Points, in no order, along strands that fork and pass close to each other.
In the rows, 128 means zero.
Points whose rows are less than 80.5 apart are linked; no others are. Some points are linked to none.
j_392: 98 137 132 130 121 161 102 142 132 139 150 181 141 177 125 160 136 151 122 150 123 158 126 111
j_280: 123 126 98 121 115 167 115 100 124 111 183 170 117 151 108 159 110 156 123 132 104 139 130 122
j_320: 110 83 138 106 155 90 119 141 137 122 42 89 114 114 144 119 118 125 128 132 147 132 115 140
j_132: 189 90 146 122 183 152 137 105 110 124 97 81 111 82 118 140 134 114 107 104 117 90 146 143
j_107: 142 112 144 107 146 130 123 141 120 123 90 66 116 101 123 162 130 107 122 121 127 111 114 155
j_214: 108 129 101 142 119 143 157 111 141 125 154 160 137 132 118 117 136 157 129 122 145 149 134 111
j_485: 85 181 183 154 93 120 94 157 110 128 104 152 131 159 147 99 155 140 175 128 106 130 124 138
j_374: 151 154 119 83 131 175 119 103 147 124 183 156 134 135 99 170 139 111 81 152 116 111 166 108
j_590: 146 141 88 95 117 137 136 121 127 131 190 125 123 117 123 165 99 109 109 147 107 103 118 118
j_370: 77 143 124 155 84 140 110 139 131 102 138 152 98 138 127 91 123 133 158 130 119 139 105 136
j_944: 169 129 111 111 145 155 138 104 150 128 168 116 136 104 112 148 140 112 91 126 133 114 158 131
j_761: 125 104 162 91 156 92 114 137 140 119 53 106 139 133 149 131 117 129 121 162 137 146 138 136
j_668: 75 147 120 114 72 105 121 147 144 139 101 158 135 143 138 113 109 121 120 176 165 156 129 114
j_805: 86 152 130 139 75 118 105 160 118 129 100 152 116 117 147 94 169 134 169 141 156 136 126 131
j_53: 78 132 91 121 97 98 134 149 141 131 138 157 127 137 141 105 161 135 133 149 159 141 144 97
j_818: 113 100 135 166 143 102 125 149 116 128 86 91 105 112 135 106 144 127 156 95 141 130 114 147
j_829: 159 92 149 126 172 130 116 128 113 120 86 65 109 97 125 144 124 114 121 92 116 100 122 156
j_456: 92 137 119 112 127 137 121 137 165 123 134 172 154 169 123 157 143 142 104 152 151 169 147 96
j_632: 132 119 139 61 138 115 133 130 142 120 79 87 137 105 124 164 123 110 98 150 149 110 138 121
j_443: 174 122 140 96 168 154 130 108 127 118 103 95 115 80 107 150 159 106 89 119 140 91 162 134
j_983: 135 123 86 108 138 102 166 117 156 120 178 108 142 120 128 146 136 97 74 117 124 103 156 99
j_502: 211 118 148 152 163 140 136 104 108 146 148 102 128 106 115 134 118 113 125 108 116 114 137 141
j_826: 107 109 61 138 106 107 156 102 142 109 188 156 111 140 129 116 118 134 96 122 131 127 147 93
j_203: 169 147 173 137 150 146 120 117 106 126 121 97 139 120 116 153 125 140 142 94 100 104 120 152
j_979: 74 130 88 107 90 115 125 125 142 122 155 170 127 153 132 128 123 141 120 157 141 140 129 100
j_925: 129 153 150 98 113 140 123 145 122 130 119 100 132 118 120 175 108 118 143 143 119 125 107 152
j_865: 103 137 128 126 132 120 114 154 147 141 110 158 151 156 134 129 157 147 140 150 148 172 139 116
j_8: 118 150 154 80 137 124 124 136 154 134 84 139 168 151 129 170 118 111 91 179 148 148 147 110
j_353: 184 107 116 162 131 157 153 99 129 124 167 132 122 100 112 137 100 99 91 89 137 117 136 144
j_566: 159 119 106 112 145 148 148 114 151 126 137 91 118 81 108 156 143 93 79 111 140 105 155 126
j_864: 145 133 72 92 110 143 133 92 127 119 205 150 120 135 122 163 99 122 85 148 100 99 145 98
j_50: 117 166 182 119 118 123 100 148 115 132 103 105 141 147 127 166 115 135 155 125 107 130 108 153
j_167: 119 128 176 104 127 95 104 141 125 131 49 121 145 141 148 144 106 136 142 160 133 151 125 150
j_296: 103 134 92 146 97 153 124 112 113 111 169 185 103 152 119 96 118 150 141 147 114 136 126 98
j_368: 92 134 110 172 95 148 129 121 125 106 151 167 99 130 121 79 145 146 153 122 130 142 125 127
j_464: 172 124 151 95 163 157 124 110 136 130 109 108 146 109 117 154 153 129 119 130 121 119 156 144
j_619: 132 136 168 69 140 129 120 130 144 125 72 109 150 124 124 174 120 108 96 171 144 133 145 134
j_226: 151 139 138 144 119 159 160 106 113 135 163 140 139 115 117 144 111 139 138 107 113 125 121 140
j_381: 150 104 171 106 174 117 98 121 122 125 74 88 128 132 134 118 124 138 144 136 102 118 115 142
j_697: 125 121 104 189 115 129 129 146 112 146 135 126 97 107 137 63 136 107 144 95 126 124 108 156
j_292: 154 121 93 163 91 140 145 100 99 125 190 178 106 130 138 119 98 149 142 119 105 124 122 137
j_693: 107 117 95 150 114 132 153 124 134 127 159 142 111 124 124 101 131 128 138 125 129 143 117 130
j_138: 148 79 152 127 175 105 106 124 107 112 69 89 108 122 151 95 132 144 145 116 109 117 115 139
j_218: 167 98 87 163 117 152 156 88 128 109 194 153 105 120 113 135 85 114 88 111 125 128 142 131
j_913: 96 170 174 132 90 110 96 159 112 137 78 140 126 146 150 96 132 124 169 159 116 137 118 144
j_312: 79 172 162 151 82 141 80 160 114 132 121 175 124 176 136 118 147 142 160 147 121 147 125 127
j_998: 144 131 151 165 140 115 113 135 113 149 121 104 124 122 134 87 126 128 165 105 99 112 104 155
j_380: 158 127 82 106 112 154 155 81 130 103 199 143 107 103 110 158 103 103 63 123 117 89 154 115
j_123: 128 96 94 145 157 97 160 134 147 138 113 110 130 104 132 96 154 126 116 102 157 126 134 113
j_861: 108 121 139 133 129 100 121 151 126 132 95 105 125 134 135 109 139 132 159 133 143 139 123 139
j_542: 118 156 145 162 102 113 97 141 116 142 125 120 118 127 143 78 138 128 174 101 101 121 111 159
j_899: 126 134 123 106 145 114 147 129 145 131 143 117 148 142 125 131 134 122 119 146 148 133 136 94
j_608: 141 115 99 147 131 140 158 101 144 116 174 164 145 128 112 132 126 149 105 108 154 141 152 105
j_254: 149 139 125 162 115 137 111 123 124 144 171 142 121 137 130 88 126 136 169 136 97 128 117 140
j_204: 99 153 164 150 139 132 111 150 136 122 100 158 150 166 137 113 163 157 153 132 130 163 126 126
j_496: 96 121 82 151 105 121 140 140 126 126 159 136 93 123 133 82 128 96 134 142 125 120 112 117
j_742: 141 126 123 141 142 113 148 121 111 147 133 131 145 120 136 83 145 143 152 134 140 121 132 110
j_854: 174 119 150 157 160 132 155 110 111 119 126 119 146 115 118 121 130 153 138 96 153 130 136 122
j_620: 133 150 122 102 110 151 136 137 124 129 164 117 123 116 126 177 99 124 134 137 101 121 106 136
j_664: 156 121 178 78 173 144 112 118 123 109 73 100 131 120 124 164 151 139 125 141 128 119 146 134
j_703: 153 113 111 199 110 120 173 116 108 131 153 141 115 103 130 100 124 126 131 95 144 132 134 133
j_524: 133 130 142 106 140 134 108 134 126 142 111 121 158 131 127 156 149 153 147 128 145 138 134 128
j_124: 85 159 152 162 95 153 91 147 108 124 151 185 121 182 126 129 137 159 158 127 105 140 110 118
j_383: 135 143 127 134 132 176 109 120 126 130 174 166 141 166 109 166 128 152 121 133 116 147 135 116
j_870: 132 140 171 125 133 116 105 139 108 119 100 88 133 120 126 148 125 147 157 95 123 115 107 148
j_180: 114 157 157 168 120 117 108 144 131 120 116 133 125 134 140 74 162 156 171 85 115 135 127 150
j_166: 153 104 125 136 163 111 167 119 125 132 123 117 146 110 130 109 144 142 128 110 161 123 137 110
j_73: 99 101 84 144 126 97 138 156 152 133 101 121 111 106 135 77 163 120 123 112 171 136 126 112
j_314: 141 114 106 125 143 126 144 125 132 143 146 96 123 107 120 135 120 102 121 127 123 120 114 135
j_523: 147 144 129 104 133 172 122 113 138 131 162 140 147 132 105 169 134 129 110 140 124 131 149 128
j_731: 89 131 106 104 90 119 145 143 136 126 135 118 117 117 120 149 101 110 122 141 138 132 100 126
j_884: 135 93 121 104 174 109 133 137 148 133 89 72 128 118 128 113 120 92 105 139 130 115 121 127
j_613: 92 149 120 118 103 151 110 128 140 129 149 156 123 149 118 111 106 135 145 148 111 146 102 138
j_438: 156 124 167 164 150 101 115 124 91 136 100 105 126 121 145 83 138 161 168 74 109 103 120 145
j_600: 149 158 184 141 134 129 116 122 100 150 126 119 149 141 133 134 127 157 165 92 80 100 119 154
j_891: 84 162 155 134 91 133 101 161 117 140 104 170 137 171 139 155 117 134 145 166 137 161 113 125
j_521: 96 147 98 93 99 144 120 131 124 134 164 160 135 153 127 163 101 133 116 167 125 131 115 100
j_391: 133 107 75 149 104 134 151 93 118 114 195 165 106 134 123 124 98 135 116 130 119 124 136 112
j_498: 102 115 115 94 134 75 144 142 159 138 94 108 146 124 145 122 129 106 109 153 148 131 132 120
j_785: 120 91 101 112 169 88 150 137 160 126 101 89 137 117 141 110 133 105 94 124 151 119 135 105
j_768: 109 114 73 120 123 98 148 123 163 111 170 118 132 137 130 129 139 115 87 120 143 129 142 98
j_83: 101 157 130 103 98 131 116 155 123 153 128 154 146 158 142 166 105 117 127 183 128 142 117 118
j_985: 113 156 151 128 112 144 109 136 123 154 131 138 147 151 127 117 120 140 157 144 107 133 96 136
j_815: 176 128 156 190 144 125 142 109 111 122 145 120 135 132 122 113 129 148 143 84 129 132 130 144
j_787: 72 135 79 111 87 137 100 123 117 114 154 193 107 165 130 112 113 147 124 167 111 132 126 99
j_687: 105 149 119 67 117 118 145 132 160 120 128 116 150 133 121 176 121 97 74 154 146 121 139 98
j_205: 133 143 130 66 140 120 133 122 152 124 130 95 141 115 113 158 131 83 77 146 144 103 151 110
j_724: 84 137 119 114 85 118 130 143 144 132 107 130 124 126 133 138 111 122 139 146 163 151 110 135
j_377: 172 94 116 186 141 129 173 116 115 132 145 126 118 100 125 121 115 112 105 82 148 125 130 136
j_212: 103 121 91 114 101 156 142 104 140 101 171 146 109 120 111 165 110 143 127 125 113 132 118 136
j_972: 116 107 102 178 126 117 143 146 117 135 108 132 104 94 136 62 164 116 139 100 151 123 121 128
j_325: 198 114 132 130 155 150 144 119 110 146 135 91 112 80 120 149 122 92 111 105 118 91 138 153
j_149: 91 112 84 110 105 137 146 124 150 108 163 125 104 113 112 155 99 104 99 130 123 131 112 123
j_512: 105 136 138 88 125 86 139 141 153 143 90 134 163 147 152 132 116 106 112 177 146 143 139 111
j_701: 138 155 140 81 130 141 123 137 150 135 145 127 144 149 122 176 120 91 109 182 105 127 137 115
j_488: 128 126 195 104 154 109 89 133 116 118 57 104 140 148 144 143 121 148 152 132 95 135 125 155
j_812: 165 65 138 118 195 115 121 121 119 109 74 94 114 104 145 116 146 155 124 105 127 119 134 128
j_61: 139 166 173 136 130 147 99 137 114 152 133 139 153 157 125 119 126 156 158 108 99 122 110 137
j_246: 181 89 132 188 155 116 159 120 100 142 107 112 130 100 138 97 123 125 127 71 144 124 119 146
j_206: 166 135 145 196 116 125 152 110 99 136 155 141 123 116 136 101 109 133 152 87 121 125 122 153
j_538: 156 80 129 173 164 113 128 138 96 135 89 93 106 107 135 102 134 128 137 73 128 116 112 140
j_862: 152 113 147 107 176 124 114 127 139 132 98 94 139 128 116 113 120 111 126 146 114 128 118 133
j_747: 97 146 108 136 101 125 118 147 128 132 132 164 129 139 140 101 168 150 159 142 152 146 141 113
j_707: 118 143 155 153 142 109 113 141 132 120 100 125 132 142 140 102 161 150 170 117 129 157 125 143

Follow the links from the first point to the second, and from the first to the third. Name the last point that the two ways share.
j_383; j_913; j_8: j_865
j_815; j_600; j_913: j_979
j_566; j_668; j_124: j_383
j_180; j_632; j_862: j_785
j_829; j_768; j_600: j_865
j_203; j_891; j_383: j_979

A fork is a point with three links. Follow the links from the first point to the second and name the forks in between, in order.
j_538; j_619: j_377, j_166, j_123, j_785
j_50; j_392: j_368, j_979, j_747, j_865
j_619; j_542: j_785, j_123, j_166, j_377, j_707
j_608; j_818: j_693, j_368, j_979, j_747, j_865, j_707
j_203; j_664: j_368, j_979, j_747, j_865, j_383, j_523, j_443
